Points on a hilly landscape, in no order, each with its height.
From any point a ball rolls to the lowest of the 2 points nearest to it. It stops when none of these is lower. Distance is the straight distance between rows; heights are no part of it.
j_222 h=630: [ -5  -5 -21 -24 -23  -4  -9 -11  -6  -9  13 -12   5  -2 -29  -2   9   5
  -2  -6 -13   1   2   5  13]
j_800 h=635: [ -5  15  -2 -49   5   8 -19  -7  -6  -4 -13  -5   5 -26   1  -7  14 -30
 -24  -6   7  12   0  39  18]
j_505 h=713: [ -1   0  13  34  -3 -10 -19 -17  12   1  16  12  10  28  14   2   2  20
 -10   0  -3  -5 -11 -33   9]
j_409 h=769: [  0   7   6   3  14  -3 -21  -5  20  12  10  18 -11 -11  12   5  12   8
 -17   1  -9  34 -15 -26  -6]
j_223 h=602: [ 18  20  32 -13  10  15  -3 -16  -1 -25 -10  11   8  -7  12 -15  11   0
 -26  12  -7  -5  16   0  -2]
j_752 h=778: [ -7  19  27 -13   3  14   4  12  -8  -6  -3  16  -6  -9   9 -10   0  -6
 -14 -12  13  -2  -6  13 -10]
j_386 h=380: [  0 -14 -18  16  27 -15 -30   7   0  32  21   2   1  12   5  12  10  -7
  -5 -17  11  30 -23   0  27]
j_963 h=445: [  4 -21 -28  25  15 -13 -23   9 -11  28  18  -7  -1   5  -9  17  -5 -12
   6  -6  10  27 -18  17  19]
j_448 h=679: [ -3  -6 -38 -37 -26 -12  -9  -7  -2 -15  12 -30  22   0 -40   0  14   7
  -8   0 -22   7   1  20  29]
j_681 h=439: [ -3 -17 -15  -7  -5   0   7  12  14   6  25 -29 -21  -3 -39  16   0   0
 -10   4   5  53 -25   7  22]
j_826 h=794: [ 10   8 -11   9  15   2   6  10 -18   0 -25  11  -1  -9   6  -3 -20  20
  26  31 -11 -25  10   8  -5]
j_246 h=691: [ 13  -5 -24 -11 -31  -9  -1   6   1   0   7  12  -2   0  -9   6   2  18
  36  20 -25 -27  14 -30 -13]
j_19 h=323: [ -8 -10  -8  13  13 -15 -30  10   2  26  19   9  17  26  11   3  13  -1
   0 -35  10   4 -20  -5  25]
j_935 h=296: [ -2 -13  -7  14 -21 -14  39  -8  12   3 -15 -10 -21  -8 -10   9 -17   2
  26   8  -3  -8  19  -5 -20]
j_674 h=344: [-12 -12  22  27  18   9  11  28   4   4  -5   9  -3   6  31  -3 -16 -19
   8 -12  13 -29  -1   7 -14]
j_195 h=818: [  3   5  13 -36  10  -2  -5 -12  24   2 -10   4 -11 -28  13   0  19 -24
 -24 -18 -14  34  19   6 -13]
j_428 h=178: [  8 -14  -6  -3  10  -1 -17  -2  -8   3   7  13  16   5   9  -7   8  -9
  -1 -18  -5 -19  12   6  12]
j_74 h=580: [ -2   2  -2   3 -14   3 -16 -12  -2  -4  10   4   9   2  -6  -3   8  15
  -8   6  -4   9  -2 -13   2]
j_912 h=367: [ -3 -25 -31 -26 -11  -3   2   9   8  10  17 -29  -9 -13 -36  16   3  -6
   2  -3  -4  36  -8  10  12]
j_883 h=730: [-10   2  24  24   3   0 -10  -3  -2  -6  16   9  13  41  11  -7   0  17
  -4  -8  11 -18 -15 -35  11]
j_429 h=649: [ -1 -22   9  13 -10 -20   1 -34  30   1   6 -10  -4   9   0  15   6  -8
 -15 -26  -9  27   7 -30   4]
j_856 h=259: [  3   4  -4  -9  16  13  22  52 -15   0 -17  10 -11  -7  16   0 -12   9
  49  15 -14 -36   8  -3 -32]
j_726 h=742: [  3   3  21  37   3   5  14   3   6  -6  -5  10  -4  -2  12  -1 -17  15
  10  28   3 -19  -1 -24 -16]
j_41 h=409: [ -6  27 -15 -41   1   7 -33  14 -21  12   8  10  18   6  -7 -10  23  13
  -3 -13  11   9 -14  19  27]
j_339 h=451: [ 10  -6  17   9  26   2  20  22  -3   2 -29   9   3  -8  38  -7 -14 -18
  12   4   1 -35  14  21 -21]
j_721 h=658: [ -2  -4 -35 -26 -34  -7  -8  -5  -8  -5  13  -1   6   1 -32   6  15   8
  18  -1 -26 -13   4  -9   5]
j_962 h=615: [  4   1 -10  27  21 -12 -21 -12  -9   9  -4 -12  17   9   1   2 -14  -8
 -17  15  16   8 -18  38  29]
j_242 h=96: [ 10  -1  17   6  22   1 -11 -10  -2  -1  -4  12  14  16  25  -4   2 -16
 -17 -19  -1 -17  11   6   4]
j_749 h=687: [  0 -11  13  29  -3 -13  -8 -26  26  -3  11   4   7  17   9  10   2   5
 -17 -21  -5   9  -4 -33   9]
j_801 h=206: [ 12 -26 -38  -8 -17 -21  17  -7  13   6  -2 -25 -17 -18 -16  11  -1   3
  16  20 -26  16  15   0 -11]
j_837 h=505: [ -2  17  -5 -46  -3   9 -29  -2  -7   2  -2  -4  10  -7 -10 -11  23  -4
 -17 -12   0  14  -2  24  24]
j_793 h=724: [-17  17   9   2  -2  11  18 -11   0 -16 -19 -10 -13 -17 -13  -5  -6  -5
 -16  14  25  17 -14  26  -4]
j_138 h=279: [  3   2  13  -1  12  20   6  48 -20  -7  -3  -3   0   9  20  -5  -8  -2
  34  17 -14 -37   5 -13 -29]
j_615 h=668: [  9  36  39   0  13   5  -8 -27   7 -21 -13   6   6  -6  10  -7   7  -2
 -40  10   1   4   0  -3   6]
j_464 h=525: [ -1 -22  -1   7   8  -7   0  -8  17  12  13 -19 -25  -2 -25  16   3 -14
 -16 -12  11  47 -24  -1  11]
j_757 h=532: [ -7  16  -5  12   0   6 -11  -6  -5  -6  -2   7   6  -7  -7  -5   0  12
  -7  15  11   9 -10   7   8]
j_91 h=183: [  1  10  -1  14 -29   6  23  -1 -14 -22   7   0 -12  17 -28   0 -24  21
  32  24   4 -29  -2 -27  -7]
j_924 h=600: [ -8 -16   6   9   0 -13   2 -18  27   3  11 -13 -21  -4 -12  15  11 -10
 -20 -21  -3  43  -4 -21  -2]
j_706 h=340: [-14  -5   0  21 -16  -1  33   6   2   1 -10   0 -21 -16  -8   9 -22  -3
  27  -3   9  -8   1  -1 -19]
j_164 h=250: [  6 -13 -15  -6  -1  -7  -5  -7  -1   8  -9   2  11  -9  -2   4  -2  -6
   1   2 -11 -10  20  10  -9]
j_887 h=355: [ -9   9 -23 -20   8   2 -28  28 -26  21  12  18  21  19  -4  -9  13   7
   6 -10  17 -15 -15  25  26]
j_55 h=207: [ 12 -21  -5  14 -24 -23  39 -23  16  -2 -29 -26 -13  -3   7   2 -13  -3
  10  21 -10  -2  26   8 -17]
j_285 h=292: [  6 -29 -34 -28 -14 -13   4  -1  12  10   8 -26  -7 -18 -22  13  10 -11
   0   1 -22  25  17   2  -3]
j_457 h=746: [  3  -4   9 -22  11 -10 -11 -21  29   2   2 -10  -6 -14   6   6  25 -16
 -28 -23 -15  38   7  -7  -4]
j_586 h=745: [  0   1  10 -11 -10  10   6 -13 -10 -19  20   2  19  34 -10 -13   5   9
   1 -27   8 -12  10 -23  11]
j_444 h=632: [-11  19   7  -6   5  -2 -14  -9   9   5   0   2  -7  -1  -4  -4  11  -2
 -27 -10  12  32 -16   4  11]
j_808 h=777: [ -1  22  19   8  10  -6   3 -28  18 -14 -16 -12  -3 -12   5  -2   0  -7
 -41  20   4  16 -11  12  -3]
j_190 h=320: [ -8  -1 -31  -4   2 -10 -18  13 -28  18  13  -1  18  21  -9   1   6  -1
   0 -21  14 -18  -9  29  27]
j_552 h=804: [-10   0  16 -14   9  20   2  24  -6   5   1  13   1   6  15 -12   0  -8
   1 -26  16 -15  -5   9  -8]
j_922 h=275: [ -3 -21 -32  11   7 -17 -22  12  -9  27  18   7  16  16   5   9   0 -12
   8 -24   9 -11  -7  16  17]
j_174 h=472: [-16  13   4  -1 -14  12   3   3 -13  -2   4   5  -1   5 -12  -7  -1  16
  -2  -9  24   0 -21   9   9]
j_70 h=722: [  5   7  20   3 -14  15  11  -5  -7 -20  10   7   4   6  -3  -8  -4  16
   9  15  -2 -16  10 -30 -11]
j_388 h=764: [  8   9   5  31   9  10  10   7 -16  -4 -11  11   3   2   6  -2 -21  16
  20  35   7 -28  -5   0  -8]
j_841 h=631: [  4  -3  20  -1  -1  -3 -17 -25  14 -11   1  -1  15   4   3  -7  14   7
 -27  -6 -11  12   7 -13   5]
j_590 h=711: [  1   8  -8  14  15  -8 -18  -9  12   9   9  -8  -9  -5   1   5   7  -3
 -21   7   1  35 -25  -3   5]
j_328 h=701: [  4 -10   0  -4 -22   3  -7   2  13   1  14  18   5  -5   5   5   7  16
  11  13 -22 -17  20 -36 -16]
j_804 h=678: [  1   2 -35  -9 -33 -15  -1   0  -1  -2   6   2  -4  -5 -30  15   2  23
  36  20 -26 -11   4 -16   1]
j_378 h=386: [-26  11  -1  25  -7   7  27  16  -8   8  -6   5 -21  -8  -7  -2 -25   4
  20   3  28  -3 -19   7 -14]
j_953 h=235: [  2   2  -3   0  -8   9  25  30  -6   1 -10   9 -14 -10   9   6 -19  19
  42  17 -12 -26   7 -12 -27]
j_111 h=431: [-29   2   1   9 -15   4  17  14  -5   8   8   3 -19   7 -19  -2  -6  10
   5 -16  26  10 -23   5  -3]
j_472 h=710: [ 18  -1   9  -8 -23   3  21   3   2 -14   4  10  -3  -1   6  -6  -3  18
  17  15 -23 -21  28 -34 -25]
j_305 h=524: [ -4  -5 -20  19  17 -11 -21   5 -16  22   3  -7   7   9   2   4  -1 -11
  -7  -4  20  13 -21  34  28]
j_133 h=326: [ 15  -9 -10  -4  -9 -13  17 -14  -3   0 -23  -6   0 -13   4  -3  -7  -5
  15   9 -18 -20  34  15 -10]
j_733 h=306: [ -7   3  16  23  24  17   5  39 -14   4  -9   0   3   8  31  -9  -9  -7
  17  12   2 -31  -6  -4 -23]
j_546 h=544: [ 23  11  22 -20  20  17   8   2 -12 -17 -13  12  12 -11  33 -13   4 -10
 -11   8  -2 -15  28   8 -11]
j_120 h=741: [ -1  -2  20   8   1  10  -3   4 -17  -4  20   0  21  50  12 -10   1   3
   4 -22  12 -22  -3 -28  17]
j_358 h=391: [ -1 -10  -5  14  19   3  10  26  -3  19 -11   6   0 -15  23   0 -12 -22
  14  -7   5 -16   5  18 -13]
j_712 h=613: [ -5  17  -2  12   4   6   1  -7   0   2 -12  -5  -4 -22  -7   3 -16   8
  -4  30  15  15 -16  20  -2]
j_605 h=210: [ -6   6   0   6 -25  11  18  15  -7  -9  -3  12 -17  -3 -10   5 -19  31
  39  30 -11 -22  -2 -27 -23]
j_694 h=324: [ 26 -18  -6  19   0 -20  29 -22   2   1 -35 -10  -9  -5  18  -3 -14  -8
  16  19 -12 -17  32  15 -12]
j_696 h=686: [  7  -7   2 -12   9  -5 -17 -13  23   2   1  10   5  -5  13   5  18  -8
 -16 -23 -19  17  11 -19   0]
j_160 h=773: [  3   7   2 -45  15   7 -10  -4  13   6 -14  -4 -12 -37   1   1  13 -40
 -23  -7  -3  33  11  24   2]
j_859 h=733: [  6   4  17   7  -7  16   3 -17 -20 -30  21   2  13  26 -14 -14  -5  14
  -1   1   2 -16   3 -20   3]
j_132 h=721: [-15  20  25 -10   2   9   5  -4   7  -7  -9  -3  -8   2   4  -9   5 -11
 -24 -28  24  13 -10  12   5]
j_403 h=500: [ 18   3  24 -11  29  18  25  22 -15 -15 -14   3   4  -9  30  -4  -2 -17
   8  -6   2 -33  26  13 -26]
j_933 h=823: [-10  17  26  10  -8  10  17 -23  12 -28 -15 -18  -3  -3 -16  -2  -7  -1
 -30  19  14  17  -8  13   0]

Call two points neighbours if one is among the 2 nearest of the other. Go from one point of each pair to the other, from neighbour to neighbour, staying as low as possible. Name the highest point that can't be avoided.
j_55, j_444: j_409
j_91, j_222: j_70
j_55, j_242: j_133
j_55, j_801: j_935

Where does a ball stop that starts at each point below?
j_195: j_757
j_586: j_222
j_174: j_55
j_388: j_222
j_223: j_91
j_883: j_801
j_552: j_91
j_160: j_922
